Points, in no order, along strands that fork and pass close to each other.
In the rows, zero is written as 100.
Points whose rows are less than 66 apart are linked; no others are. Some points are linked to none.
q590: [113  91  98  99 122  84 106  89 106  89  89 169 119  27  89 134 126  75
  62 122]
q445: [101  79  97  99  95 107 122  92  96 111 127  54 121 154 120  71 114  84
  96 110]
q810: [107  70 118 138  90  69 104  84  99  83 121  72  99  79  93  83 126  75
  76 132]
q836: [ 69 130 108 110 106  63 121 144  95  95  78  84  57 123  90 112 100 122
 146  31]
q49: [113 134  60  73  90 125  98 134 107 106  99  69  78 106  72  95  68 103
 110  46]
q327: [ 86 130 102 110 110  86  85 110  61  82  98  69  85 136 109  90  99  89
 103  75]
q248: [105 119  88  70  97 125  81 102 105 125  98  76 121 167  76  83 113 143
 123 109]
q766: [134  95 120  83  90  54 154 142  84  77  92 121  77  98  85 110  99 110
  88  79]
q146: [109  82 111  92 146 120 108  56  87 102 119 104  94 156  88  95 104  91
  88 153]
q527: [ 82  85 109 140 103  88 116 116  82  87 106 128  89  87 117 108  62  99
  98 122]
q378: [ 80  78 101  87 114 134  76  47 114 128  90 118 128  78  76 124 116  81
  90 130]
q753: [ 70 111  74  99  91 131 115  88  97 108  96  37  78 157 100  88 105 139
 116  63]
q472: [101 107 112 111  99  42 127 146  84  81 100  62  96 101 105  98 122  76
 102  41]
q708: [113 109  98  80 101 136  82  89  95  88 109 113  77 126  76 107  76 105
  78 129]
q77: [ 99  98  68  79  93 148  99  98 108 128 109  82  93 139 114  83  70  96
 116 103]
q251: [136  86 115 105 101  59 130 125  91  78  99 128 113  65 106 105 105  79
  70 112]
q641: [ 93  80  94 117  89  74 111 114 110 113 109 124 125  60 154 102 109  99
 113  84]
q607: [111  95  68 102  85  90  95 114  92  96 123  69 120  85 146  81 122  51
  75  78]
q517: [103  90 128  81 108 133  91  40 112 134  87  71 125 127 102  88 113 105
 123 108]
q226: [128 100 102 131 103  52  95 106  85  72 103 108  99  61 125  66 124  59
  70 114]
q867: [126  93 133  96  95  62 122 127  99  89  93 124 108  94  58 122 106 133
 104 104]
q55: [116 111 127 107 123  77 101  95  80  76  83 128 100  77  36 136 121 113
  81 122]
q635: [121 107 118  79  96 117  58  59  96  94  94 121 101  68 110 108 112  83
  77 102]
q712: [ 87 114  71  85 109 132  87  77  83 113 105  89  87 113 159  86  88  72
  99  72]
q81: [105 109 121  87 120 116  63  42  86 104  85 122 108  63  77 119 121  71
  81 113]
q161: [118  92 128 109 103  75 113 120  93  92  92 134 109  71  88 117  90 103
  93 108]
q45: [121  70 112  77 102 121 105  55 121 120 109  64 129 117 120  72 137  74
  84 120]
q305: [ 89 117  79 118 110  79  78 127  70 105 108 104 125 116 142  82  92  66
 106 100]
q121: [ 89  81 112 119 114 122  95  63  90  88 105 132  83  81  87 128  85  93
  78 141]
q59: [ 97  82 105  97 109 122 106  70  90  85 121  93  94 149  74 104 108 118
  77 148]
q778: [ 75  77  98 121 106  96  84  68  94 114 115  94 124 102 158  76 116  79
 109 116]
q956: [ 82  96 112 118  86  83  92 111  92 111 102  65 130 131 106  90 102 109
 120  94]
q207: [ 95 111 110 101 127 101  73  69  66  88  94 106 114 126  41 117 127 124
  92 142]
q895: [ 92 101  86 133 118  76 110 108  77  76 102 156 107  60 158  95  98  90
  90 119]
q351: [104  99 123  94 116  62 136 139  82 111  76 156  82  88 102  92  73 104
 140  88]
q649: [ 87 109 121 115 113  89  68  91  81 112  90 123 114  89 121 102  87  95
 129 108]
q669: [118  88  94  60 117 154 127  63 133 136  99  85 111 145 133  86  91  89
 108 111]
q35: [107  77 108 124  93  74 103  94  87  76 131  59 100 127  96  74 124  85
  72 133]
q243: [ 87  88  96 114  71 112 126 125 112 104 106  87  67  84 120 114  62 102
 109  73]
q876: [102  80 111  92 125 114 113  69 101 125 120  73 115 161 126  77 116  88
 109 128]
q991: [112  96 101 128 134  73 119 110  77  82  87 172 117  50 123 102 101  86
  86 123]
q515: [107  93 117  72  97 138  68  52 121 135  82 100 136  94 101  96 106  96
 118 105]
q717: [100 106 100 106 115  86  74  82  77  82 104  89 106 138  57 105 144 153
  76 132]
q450: [137  83 112  75  78  91 112 116 125  94  98 131 109  58 102 123  95  89
  69  93]
q619: [126 112 142 111 142  62 121 104  63  73  71 148  98  64  97  95 101  89
  93 108]
q47: [111  97  87 128 116  73  78  73  89  75 109 128 110  55 137  68 138  65
  72 129]
q528: [ 78 110  64 102 109 122 101  87  87 112  94  51 108 121 133  87  93  53
 107  34]
q136: [ 68 120  94 137 114  53 129 147  75  62  95  71  71 128 106 106 107  77
 102  58]
q906: [129 114 117 103 106  70  85  98  70  61 105  88 105 106  66  97 131 106
  62 121]
q183: [118  91 102  67 113 131 117  70 105  98 121  66  92 171 101  90 115 112
  83 118]
q375: [129  97 118 118 110  71  90  96  88  74 102 103 118  78  61  98 130  74
  60 140]
q592: [114 110 122  84 114  77 110 125 106 114  78 160  74  65  86  94  66 109
 146 102]
q496: [101  89  78  93  98  67 160 161  96 102 102 105  77  98  88 107  78  88
 110  44]
q160: [127  83 107 105 112  68 104  85 107  80 100 140 116  29 111 107 138  74
  65 113]
q127: [116  80  92  65 125 146 108  63 122 117 118 109 105 136 139  90 103  74
  78 125]
q622: [ 98  82 112  82 115 134  92  41 110 111 104 103 115 105  86 109 121  76
  72 132]
q398: [114  92 106  78  86 130  70  87 139 113  89 130 117  73  81 115  90  93
  85 109]
q129: [ 81 125  80 101 100  89  97 118  81  94  93  36  94 132  94 102 113  92
 106  27]
q745: [129 102  82  69  74 122  86 116 119 103 109  98 121  95 116 105  89  78
  64  97]
q638: [121 117  69  73  85 133  96 109  82  92 112  76  85 116 111 104  77  71
  67  76]
q479: [ 82  93  64 109  97 115 108 109  80  93 126  79  92 113 148  91  83  64
  76  89]
q377: [ 76 107 123 124 103 100  84  82  87  88 100 100  69 116  73 109  85 152
 120 110]
q428: [ 92  74  86 108 117  89  74  46 102 111 117 110 138  70 119  75 160  64
  90 135]
q653: [123 100  99  93 106 109 108 119 108  88  90 167  91  69  80 121  71  96
  73 131]
q493: [ 72 102  88 142 100  57 118 129  83  78 114  51  92 119 117  87 109  64
  93  69]
q169: [108  93  70 110  86  81  85  98 104  94 124  98 125  68 160  76 138  74
  78  97]
q3: [ 95 103 118 109  86 118  85  93 116 105  99  94  85 102  73 106  74 137
 122 107]
q21: [ 89  80 133 122 106  98 101  66  94  95  96  92 107  76  40 141 125 111
  96 125]
q199: [ 94 122  97  89  84 133  69  99 128 135  85  92  94  83 101  74  67 116
 153  97]
q308: [ 98  82  92  81 102 149 103  79 136 146  98  97 125 147  90  84  82 110
 126 137]
q865: [ 97 105  90  97 117 123  66  86  90 107 101 141 110 101 100 104  74  93
  95 135]
q606: [ 88 111  79  97 128 105  65  55  88  93 100 162 129  57 117 111 131  89
  93 126]
q787: [ 94  70 103 111  67 108 121 108 120 105 109  92 101  65 136 116  83  98
  95  85]
q62: [ 92  90  67  75  83 152  82  77 135 137  94 108 129 103 143  85  94 100
 113 108]
q656: [ 58 112  67 126  98  95 121 136 104 103  94  48 102 132  82 108  93 117
 130  36]
q662: [ 97  92 119 100  86 139  94  63  95  94 108  74  69 116 116 101  85 104
  93 100]
q750: [ 76 128  55 119 108  74 108 164  83  90  99  83  87 142  76 109  96 131
 118  55]
q953: [ 73 106  81 124 124  49 149 159  79  81  93  89  82 121  92 113  97  71
 113  36]
q624: [ 87 129  78 104  99 105  75 141 104 123  95 102  84  99 105  81  51 103
 149  89]
q211: [ 84 113 121 117  92  51 120 130  89  78  94  63  81 113  95 106 125 122
 106  48]
q650: [130 115 108  77  83  93 106 137 125  95  95 119  70  93  48 105  87 142
 110  96]
q406: [104  93  95  88  71 119 107  92 106 117  94  41 136 122 113  86 107  99
 107  78]
q135: [ 78 104  95 120 118  61 153 147  76  81  83 109  61 102 119 109  76  67
 112  47]
q642: [102  94 115  96 110 120  95  81 116  97  86 143  92  56  44 141  92  89
  72 126]
q99: [100  76 122 108 102  43 149 122  87  93  92 130  97  70 137 100 103  85
 108  80]
q175: [124 124 107  75  96 119  65  99 126  98  88 127  82  89  43 111  78 119
 108 119]
q875: [111  90 119 103 125  71 113  90  90 106  75 153 121  37  71 134 119  78
  95 118]
q744: [101 107  55  99  84 130 106 138 113 114 114  99  84  93 109 100  48  92
 109  93]
q814: [109 117 106 122 115  90 112 134  81  81  88 145  78  99  86 100  52 115
 109 127]
q332: [ 72  71  71  87 104 135  84  41 136 101 116 145 131  69 119 118 141  85
  60 131]
q893: [107 115 106  84  91  99 124 135 135 105  98  90  44  79  67  88  76 145
 145  80]
q617: [ 98  95 135 127 111  48 128 109  83  76  89 109  71  70 143  90 106  73
 102  75]
q623: [107  90 147 110  88  65 132 111  92  76  93  95  65  91  85 118 105 136
 108  83]
q950: [ 99  66 110  86 135 143 111  43 117 114 112 111  97 131 105 105 109  81
  85 141]
q14: [ 96 100 111  80  95 143  88  65 117 115  97  79  91 137  63  92 101 145
 118 115]
q402: [103 124  85  93 107  89 104 120  87 103  92 138  78  69 155 100  77  89
 109  59]
q661: [135 101 105  76  86  89 118 138 125 112  86 145 102  66  98 112  80  95
 104  91]
q430: [125 100  79  88  89  73 119 143  99  93 107 113 111  65 136 106  94  73
  74  68]
q830: [117 102  99  74  59 141  91  94 143 121  81  81 109  85 102  96  84 105
 106  87]
q240: [108 126  70  87 102 106  85 118  80  87 114  81  93 161  81  96 101 130
  88 101]
q837: [ 89  92  90 102 104  98  88  78  98 114 112  64 120 106 164  63 122  64
 103  89]
q783: [117  82 126 100  74  96  90  76 111  89 108  61 119 101  83 104 125  93
  70 110]
q993: [ 97  94 103  94 112  60 171 152  70  87  80 132  62 100 116  97  81  85
 106  67]
q632: [ 92  89 113 119 119 105 102  72  87  86  89 128  96  53  62 139 107  78
  74 138]
q134: [117 128 107  91  82  84  95 130  89  94 100  74  96 111  90 103  97 111
 101  65]
q994: [117  72 132  82 135 121 119  33 119 114 110  69 114 140  84  95 141  97
  94 132]
q71: [117 140  89  68  91 131  70 122 129 103  97  84  70 107  61  77  72 138
 127 103]
q769: [ 78 104  83 117  93  83 128 144 102 115  94  80  97  95 111 109  76  89
 134  34]
q467: [ 77 100 109 120  93  74  97  92  84  88 112  29 100 144 106  72 139 100
 102  81]
q802: [115 122  93  83  95 110  77 133 138 122  97 127  92  66  84  83  64 106
 140 108]
q324: [114  80 154 109 104  50 140 100  90  78  94 109  84  70  92 108 113 103
  95  87]
q303: [100 121 107 105 100  87  93 138 112 105 100 122  74  97  69  95  63 128
 144 114]
q109: [113  81 146 124 108  42 115  97  88  79  99 101 112  64  67 111 130  99
  92 111]
q507: [106  94 125 109 101  94 106 103 113 101  91 131  77  73  46 128  84 133
 122 122]
q659: [ 96 120 103 112 101  73 123 145  87  91  95 109  75 107 101 108  70 106
 116  71]
q748: [ 61 118  81 124 103  84 128 146 107 103  83  73  75 116  84 108  79 106
 155  26]
q542: [ 85  73  99  86  92 161  88  63 158 127  91 117 109  97  70 108  86  99
  94 132]
q276: [132  90 125  64 132 133 125  50 125 118 111  76 108 165 102  96 123 106
  97 121]
q703: [112  92 108  60 110 156 108  48 139 115  96  96  93 155  56 103 113 119
  87 127]
q964: [ 78  94  85  97 118 121  68  58 110 118  93 145 134  50  91 131 126  85
  99 122]
q250: [101 104 107  70  88 155 111  57 119 114  92  59  73 146  96  87  90 133
 114  98]
q643: [ 84  84  81  79  91 162  75  54 155 122  91 135 111  70 106 112  95 102
  93 121]
q600: [ 90  99  97 110  69  99 112 133 115 100 105  76  85 119  74 108  94 161
 121  91]
q672: [ 95  82 107  89 112 116  91  84 104 125 115  84 135 158  73  95 111 125
 117 140]
q841: [103  77 144 117  92  77  96  80  99  97  95  87 124  70  71 120 121 103
 101 107]
q372: [ 95 109  89 114 125  86  84  81  93  95  94 172 130  42 131 115 119 100
 107 111]
q163: [108  90  69 102  81  93 121 135  98  99 116  67 115  81 131 105  94  66
  74  58]
q315: [ 76 107 101  96  96 142 102  73  93 109  95  66  66 133 126  85  72 100
 117  80]
q929: [117 131 100  84 102  86  85 131 107  92  88 110  64 101  52 100 105 177
 116  91]
q318: [107  64 132 100 110 112 103  30 103 108 114  57 111 115  99  81 140  83
  93 122]
q225: [109  79 102  93 135  97  90  58  96 126 121  94 129 137 131  64 130  61
 104 138]
q575: [ 88 106  87 127 131 100  82  84  68  79  97 159 103  74 134  96  94  86
  90 137]
q475: [100 103  72  74  70 158  97  85 132 138  80  76 117  98 127  77  80  98
 123  89]
q529: [ 66  99  77 108 127 114  85  59  93 113  90 148 117  39  80 142 138  63
  78 138]
q897: [ 93 135  85  92 101 103 110 139 113 107  95  83  46  93  79  90  64 122
 141  54]
q388: [ 94 102 117 135 114  53  85 108  71  90 108  93 130 109 103  72 110  77
 104 126]
q470: [ 90 111 111 117  97  73  94  96  83  89 101  71  83  81 152  79 115  60
  93  57]
q346: [111 115  79  88 104 123  74 109 128  97  90 175 100  67  96 111  72  92
  82 130]
q820: [107 114 124  95  84  92  93 101  96 106  82  82  98  75 127 104  96  87
 109  50]
q184: [132  96 105 126  98  49 126 138  83  65 113 100  99  79 114  80 108  69
  62 111]
q223: [ 94 123  70 107 105  82  92 127  63  75 111  69  81 161  89  91 129 142
  74  95]
q710: [ 85 130  68  97  90 121  98 129 122 103  97  60  57 111  69  82  81 149
 137  66]
q137: [124 103 105  78  86  78 129 153 117 113  95 124  82  89  77 102  74 118
 124  85]
q455: [ 90  69  94  95 128 116  97  55 113 108 115 113 126 105  69 113 136  54
  59 159]
q611: [ 89  78 119 114  83 101  89  95 105 111 104  84 131  97 109 109  92 109
 115 109]
q613: [116  93 122  96  61 106 122 110 117  89 101  75  79  90  78 123  95 134
  91  85]
q36: [ 95  82 105  73 120 139  94  66 132 140 102 108 137 150  62  99 114 102
 118 142]
q480: [126 123 114  90  96  67 104 133  80  79  97  96  95  94 104 100  99  88
  82  74]
q996: [118  79 104  93  96  95  82  59 109 113 113  67 117  98 140  55 144  58
  84 104]
q505: [125  88 100  71 109 127 118  64 101 101 123  57  86 143 125  77 116  73
  73 107]
q567: [132  80 108  79  87  77 133 113 111  96  98 148  97  48 136 114 106  93
  84  80]
q666: [126 151 117  92 109  72  82 132  72  85  82 119  86 114  77  99  87 116
 110  84]
q647: [100  77 123  90  65 136 100  64 130 109  90  70 116 104  72 113 108 121
  98 109]
q111: [114 105 107  79  97 124  78 111 159 124  84 131  99  48  66  99  74 108
 126 115]
q794: [ 86 103  95 111  77 102 123 115  93  80 108  45  72 119 100 113  96 127
  88  55]
q325: [ 79  91 107 122 133 107  79  70  74 107  99 123 121 102  69 115 101  87
 105 152]
q982: [ 58  94 121 137  88  87 104 107  91 106  98  85  90 102 133 107  81  97
 136  75]
q986: [110 117 104  71 101 122  63  99 115 104  94 109 101 120  32 106 101 141
 102 127]
q410: [128  91 134  83 120  53 152 122  68  85  71 157  95  76 108  90 100  86
  98  99]
q180: [115  95 100  89 107  76 150 142  80  88  89 153  66  76 123 103  71  89
  95  86]
q518: [ 66 106 111 143 100  66 113 122  72  68 105  84  85 139  97  99 107 131
 101 108]
q299: [ 79  93  66 126  96  72 130 125  93  94 112 113  97  65 170  96  99  71
  98  58]
q868: [104 123 103  93 111  84  92 123  96 112  80 146  77  69 124  95  70  97
 142  77]
q579: [ 96  78 102 103 130  97  73  59  88 123 108 110 145 102 108  83 134  65
 102 142]
q468: [106 117  95 107 107  96  81 105  69  82 100 124  85  93 138  92  79  77
  81 101]
q241: [ 85 105 117 138 114  68  98 123  68  78 107 101 114 126  94  96  92 106
 101 132]
q481: [ 89  89 105 127 122  79  89  49  88  91 100 130 105  26 105 104 146  70
  82 126]
q547: [ 96  84 104 115 109  97 116 101 103  96  95 171  84  47 126 120  78 110
 104 110]
q584: [ 86 117 139 124 102  63 111 105  78  77  93  92  70  96 122 106  95  88
 109  69]
q512: [ 90 105 144 129 107  53  89  93  75  81  93  91 100  99  78 107 119 118
 116  95]
q755: [117 119 102  74  84 126  68  79 110 100  91 127  92  63 132 104  91  95
  90  85]
q729: [ 92  88 104  84  88 132 111  72 115 135  88  56 138 139 119  82 103 105
 129 106]
q840: [ 97  83  90  97  75 128 105 105 103  99 118  72 102 137  94 103  84 119
  84 115]
q404: [ 59 103  93 109  96 123 113  84  94 114  94  43  88 147 121  91  92 102
 123  65]
q905: [119 129  88  89  94 101  92 120  73  82 104  97  84  98 116 106  77  75
  73  75]
q433: [111 106 118 115 114  84  95  99  69  75  94 119  98  87 100 102  92  90
  84 121]
q390: [ 83 102  70 113  77  92 135 150 120 115  97  57  97 111  79 104  86 134
 134  50]
q815: [118 123 111 117 112  59 134 142  71  56  91 107  84 113  84 102 107 126
  78 102]
q781: [124 107 119  76  63 109  87 105 121 115  81  69 132  88  93 103 100 112
 105  80]
q690: [ 95  95  82  86 114 135  96  92  94 116 122 106  96 146 126  84  74  83
 105 131]
q944: [ 89  95 133 113  93  38 141 135  90  86  88  93  77 111  88 109 119 146
 118  68]
q608: [ 99 125  77  68  83 159 102  85 122 115  85  51  70 129  85  73  81 130
 122  74]
q494: [106  86 126 121  71  54 111 126 103  94 112  58 122 100  94 102 121 112
 102  90]
q793: [118 132  82  79  92 118  76 114  99 105  92 129  81  72 133  96  68  88
 102  82]
q967: [ 97  88  99  96 102 143  88  67 114  89 108 129  85 104  69 124  80  89
  63 143]
q342: [ 84  82  98 103  98  97 117  86  96 106 115  31 114 165 112  75 137 117
  99  98]
q741: [101 108 104 100 135 105  77  55  79  93  87 124 112  54  68 123 139  45
  57 136]
q266: [ 89  96 107 113 108  88  98  73  76  91 118  53  82 136 138  61 116  64
  94  94]
q416: [102 119  90 118 115  55  90 134  72  90  99 112 119  85 150  78 109  61
  91  90]
q262: [ 97  79 116 136 115  59  87  86  88 101 105 104 138  72  99  89 125  75
 100 133]
q923: [116  82 114  75  82 130  98  74 122  86 116  77 113 126  71 106 124 104
  57 121]
q716: [ 94  79 134 109  97 121  93  48  94  85 105  82  81 104  81 118 100 114
  87 119]
q936: [ 99 105 106  99  75 113 107 118 125 109  97  95  69  81  89 103  61 126
 127  84]
q890: [107 101  71  82  80 150  84 113 127 117 109 102  95 105 101  95  63  97
 105 110]
q804: [ 56  97 114 129  99 101  95  90  81  94 110  75  96 122 140  90  90  82
 113  94]
q120: [ 95  88  91 131  84  69 108 120  82  79 125  57  98 108 120  77 112  70
  77 103]
q589: [ 94  91  79 127 112  87  84  37 100  75 121 131 103  43 132  83 156  76
  76 127]
q694: [119 114 151  96 120  52 108 109  71  89  71 135  97  79  94 103 102 102
 118  79]
q84: [112 103  94  89  62 123 116 110 106  91 100  54  80 103  94 115  87 109
  81  64]
q132: [ 72  99  71 120  91 121 114 111  94 100 109  78  80 103 134 106  67  81
 100  69]
q114: [ 91  79 117 119 105 105  97  91 112 111  93 134 106  64  74 131  78 109
 121 128]
q754: [126 130  95  66  83 117  81 137 148 114  91  94  85  72  66  78  77 118
 136  93]
q259: [116  87 107  97  95  89  74  93 103 103 105 114 142  68 111 107 120  80
  81 116]
q452: [ 88  76 117 118  77  89 106  88  99  84 116  54 112 128  87 104 130 140
  87 117]
q679: [ 88 127  86 112 102  93  77 132  95 103 106 101  95 140  71  88  89 153
 135 114]
q594: [108 103  67  83  88 139  79 105 122  95 111 147  96  87 128 107  70  90
  74 123]
q732: [112 118  88  86  97 118  96 105  78  77 121  93  78 154  86 100  78 111
  71 124]
q7: [ 56 116  98 123 105  76  97 110  83  82  97  37  88 148 106  95 130 104
 114  53]
q912: [126  81 111 111 101  78  87  73 107  81 101 112 121  49  82  99 139  58
  51 131]
q123: [100 102  83  70  97 154  98  83 142 128  99  82 102 145  66  76  90 136
 130 131]
q983: [ 95  89 111  96  79 110  92  83  96 110 102  56 118 103 139  83 105  83
  95  86]
q535: [ 96 105  64 104  93 105 111 146 102 116 102 112 100  80 132 105  63  83
 112  75]
q20: [116  84 130  92  98  88  98  89 118 118  84 142 120  40  85 135 110  93
 105  97]
q417: [ 92  79  78  88  87 139  82  74 133 116 106 128 127  84 131 106 102  95
  90 120]
q107: [ 91  94 106 112 100 109  79 106 108 115 101 118 130 110  48 113  89 121
 122 140]
q678: [114 105  46  74  78 144  95 117 111 112 109  98 116  93 138 101  82  74
  80  78]
q701: [ 75 114  88 106 101  69 136 149 109  98  87  87  38 114  79 107 102 160
 132  42]
q907: [ 95  77  83 108  96 101  80  67 107 105 122 111 136  76 151  84 137  79
  88 120]
q777: [125  90 107  72  65 111  92  97 120  95 100  73 134 102 102 103 109  85
  73  97]
q989: [ 95 114  71  97  92 118  91 117  97  93 106  79  71 148  81  99 103 166
  90  95]
q886: [ 72  92  89 105 114 129  91  84 118 123  85 142 109  61  42 151 100  76
  85 139]
q4: [ 95  90 103 110  64  85 112 121 100  95 107  45 119 126  90 107 125 142
  98  80]
q899: [ 81  86 106 126  97  55 127 137  93 107 101 115 108  81 143 104  89  86
 125  80]
q234: [ 99 114 124 115 108  83 105 110  92  84  86 125  70  99  55 117  88 155
 120 109]
q204: [101  89  71  93 112 116 101  96  82 103 129  91 101 137 151  76  90  64
  77 120]
q960: [114 113 101  91 111  98  74  94 112 118  83 167 101  47 106 111  83 101
 121 100]
q50: [109  81 117  95  64 116 105  95 127  92 103  82 106 101  55 125 108 146
  84 109]
q434: [112 126  97  88  93 105  63 113 118 104  92  98  91 116  49  98 113 170
 118 107]
q182: [125 108 109  96  89  68 123 144  88  79 102 107  89 107  72 114  99 137
  86  94]
q483: [ 82 135  91 107 114  92  89 137  97 114  80 117  64  92 118  91  57  90
 150  59]
q17: [ 82 104 105 117 104  91  78 108  88 104 105  98 124 138  66 102 102 148
 127 131]
q949: [ 73  81  64 100 141 118  97  53 105 108 107 139 122  84  83 114 147  47
  55 160]
q16: [104  91 115  86 130 108  85  51  84  95 103  89 108 139  38 111 147 110
  76 138]
q532: [100 109  76  93 129 110  61  72  80  88 108 151 122  88 141  89 112  79
  81 135]
q904: [ 92  83 105 107  86 101  87  93 120 122  97 130 132  54 133 111  99 109
 123  94]
q92: [125  77 119  79 112  59 135 121  94 114  76 168 110  61 100  99  98  93
 112 101]
q116: [ 54 108 114 140  95  68 113 127  84  88  94  79  83 127 110 111  92 113
 127  81]
q115: [104  97 125 111  81  76 100  96  94  89 100  54 102  84 128  89 116  82
  92  72]
q776: [118 113 151  85  94  66  92 109  94 106  77 105 104  75 106 103 101 100
 123  60]
q172: [ 86  67 109  88  97 156 106  57 141 115 100 101 103 129  55 116  97 113
  84 141]
q247: [ 95  78 113 124 109  91 104  79  78  71 125  86  96 127  80  96 114  92
  68 154]
q626: [118 136  87  73  95 117  62 121  99 116  99  92 111 141  74  83  88 122
 123 102]
q580: [127 138 111  83 102 102  72 107  76  82  93 108  83 113  69 107  89 123
  90 104]
q997: [113 116 115 121  97  56 106 123  68  59 107  79  92 114  91  87 121 110
  71 105]
q302: [100  96  97  85  99  60 164 159  95 102  92 111  60 113  75  98  93 128
 125  52]
q714: [ 87  88 105 112  65 116 106 107 126 127  93  73 121  93 114  98  78 118
 138  89]
q797: [ 88 131  75  91  97 123  73 123  97 124 100  79  96 128  93  84  70 102
 138  85]
q460: [ 82 116  88  93  91 139  75  89 105 128  94 102  90 101 134  80  68  98
 136  92]
q457: [108  80  93 108 100  96  94  80  88  79 120 100 101  92 132  79 108  65
  61 136]
q618: [ 87  89 113 125  80  91 116 102  87  78 117  61  80 112 106 107  95 110
  88  92]
q874: [ 79 102  50 113  94 122 115 128  87 102 116  63  96 128 102 101  65  81
  97  65]
q374: [126 106 110  67 101 113  66  91 102 103 106 100 140 132  66 101 111  98
  87 122]
q718: [ 78 127  61 100  94 123 101 117  95 100  99  52  72 144  77  96  87 130
 117  54]
q972: [103  95 113  95 104  93  80  93  85 112 111  68 142 150  93  85 121 107
 107 116]
q572: [ 86 100  97  99 112 125  81  88 108 120  91 125 125  95  26 131 104  99
  97 146]
q992: [ 94  82  82 101 102 112  87  62 119  74 117 143 116  49 118 116 136  78
  51 123]
q12: [ 91  92 128 101  96 127  88  49 105  98  96  92  91  87  43 134 104 126
  95 112]
q485: [115  80 115  65  80 146 106  62 134 111  96  68 127 134  87  95 111 104
  85 115]
q555: [ 96  82 123 120 109  78  76  70  91 114 112  79 150  95  83  90 136  81
 108 136]
q220: [ 88  99  98 102 103 111  63  67 100 118  94 130 128  74 140 100  99 100
 124 104]
q24: [107 115 110  77  90 123  55  87 119 132  80 112 124  78  95  90  87 105
 136 100]
q394: [103 104  94 116  95 106 102 126  97  85 107 125  87 101 103 112  60 103
  92 126]
q937: [ 99  85  86 102  85 116 105  92 130  93 109 156  99  45 133 128  95 108
  87 106]
q39: [ 86  79  97 132 101  86 108  92  93  85 110 125  95  64 141 108  94  89
  88 123]
q764: [126 100  99  93 123  92 113 105 103  90  75 188 103  42  91 124  96  92
  76 124]
q291: [ 98 104  96  74 101 144  96  58  96 123  99  69  90 133 144  78  92  85
 112  82]
q320: [ 86  79  75  80 103 138  92  39 131 106 118 135 125  88 152  97 132  94
  81 121]
q373: [105 128  75  75  73 125  92 117 111 122  86  45 121 136  77  88 107 135
 127  65]
q201: [110 128  99 110 111  59 140 155  60  67  87 109  78 116  94 105  84  99
  93  74]
q947: [ 87  96  67 107 104  80 129 139  97 105 104 104  92  79 134 109  79  70
 106  40]
q736: [107 102  87 110 108  84  97 102  72  65 118  83  87 147  82  96 133 145
  59 129]
q471: [ 80 112 101 132 112  75  90 139  72  97  96 116 121 117 117  95  77  92
 119 114]
q519: [109  97  83  73 133 117  66  52  97 107 112 137 125 103 128  87 131  64
  71 135]
q363: [ 98 130 101  97 104  71 114 135  91  86  85 103  48 112  75 107 105 164
 117  68]
q32: [115 101  60  61  92 140  94  86 110 117 110  83 123 114 149  85 109  70
  78  83]
q655: [ 74 117  56 101  93 116  92 134 120 106 103  64  63 131  74  83  94 178
 121  95]
q931: [112  90  88  98  92  87 115  98 114  83 113 151 112  37 148 114 122 100
  80  95]
q278: [129 109  79  71  92 120  91  95  88  97 116  63 106 122 128  86 107  59
  64  83]
q546: [ 77  94  51 100  87 148 122 100 106 115  97  46  94 123 103  96  65  90
 108  56]
q524: [ 89 119  88  90  90  99  85 116  93 121  94  54 120 156  87  82 120 147
 122  82]
q43: [ 93 121 100 106 109  97  64 122  98 127  90 127 110  98 103  91  68 103
 143 113]
q478: [ 99 141  91  88  90  91  88 117  83  93  89  52  89 131  84 101 120 135
 104  43]
q118: [ 68 117  87 115 106  91  90 101  81 100  95  69  96 101 146  92 101  55
 108  37]
q357: [110  71 119 124  82  61 111 116 105  85 116  83 126  82  97 106 116  92
  81 120]
q568: [ 97  88  97 100 108 117  90  99 142 124  88 157 102  45  59 124  78 100
 112 128]
q310: [ 77  84  71 112  67 130 120 113 118 124 100  52 112 112 116  94  71 103
 117  76]
q499: [100 100  98  84 100  69 155 159 104 109  89 130  57  96  75  85  66 112
 147  75]
q998: [ 98 117 128 110  97  82  94 110  85  89  89 105  74  96 102 108  74 111
 115  84]
q238: [140 132 111  72  85 121  71 105 111  94  92 110  74  96  72 106  82 112
  91  92]
q824: [ 88  79  84 134  89  67 120 125  94  90 121  87 106  82 151  94 102  67
  84  91]

A fork is a point with three links. Follow the links from the first point to the second and name the forks in between, in order.
q315 / q238 | q710, q936, q243, q132, q947, q748, q929
q794 / q32 | q777
q248 / q481 | q624, q815, q182, q161
q45 / q480 | q837, q907, q579
q886 / q769 | q240, q710, q936, q243, q132, q947
q712 / q434 | q315, q710, q936, q243, q132, q947, q748, q929
q223 / q146 | q240, q710, q936, q243, q132, q947, q120, q35

Follow the links from the first point to the second, and from the first to the third. Name the last point that the two ways share.
q375 / q613 / q115 | q905
q931 / q897 / q991 | q947
q479 / q357 / q455 | q35
q736 / q611 / q886 | q240
q991 / q3 / q748 | q947

A fork is a point with three links, a tip a point with one. Leave the first point through the second and follow the links. Name the first fork or tip that comes.
q472 / q211 | q315
q876 / q445 | q905
q71 / q754 | q936
q608 / q250 | q132
q649 / q220 | q815
q546 / q310 | q608
q584 / q617 | q624
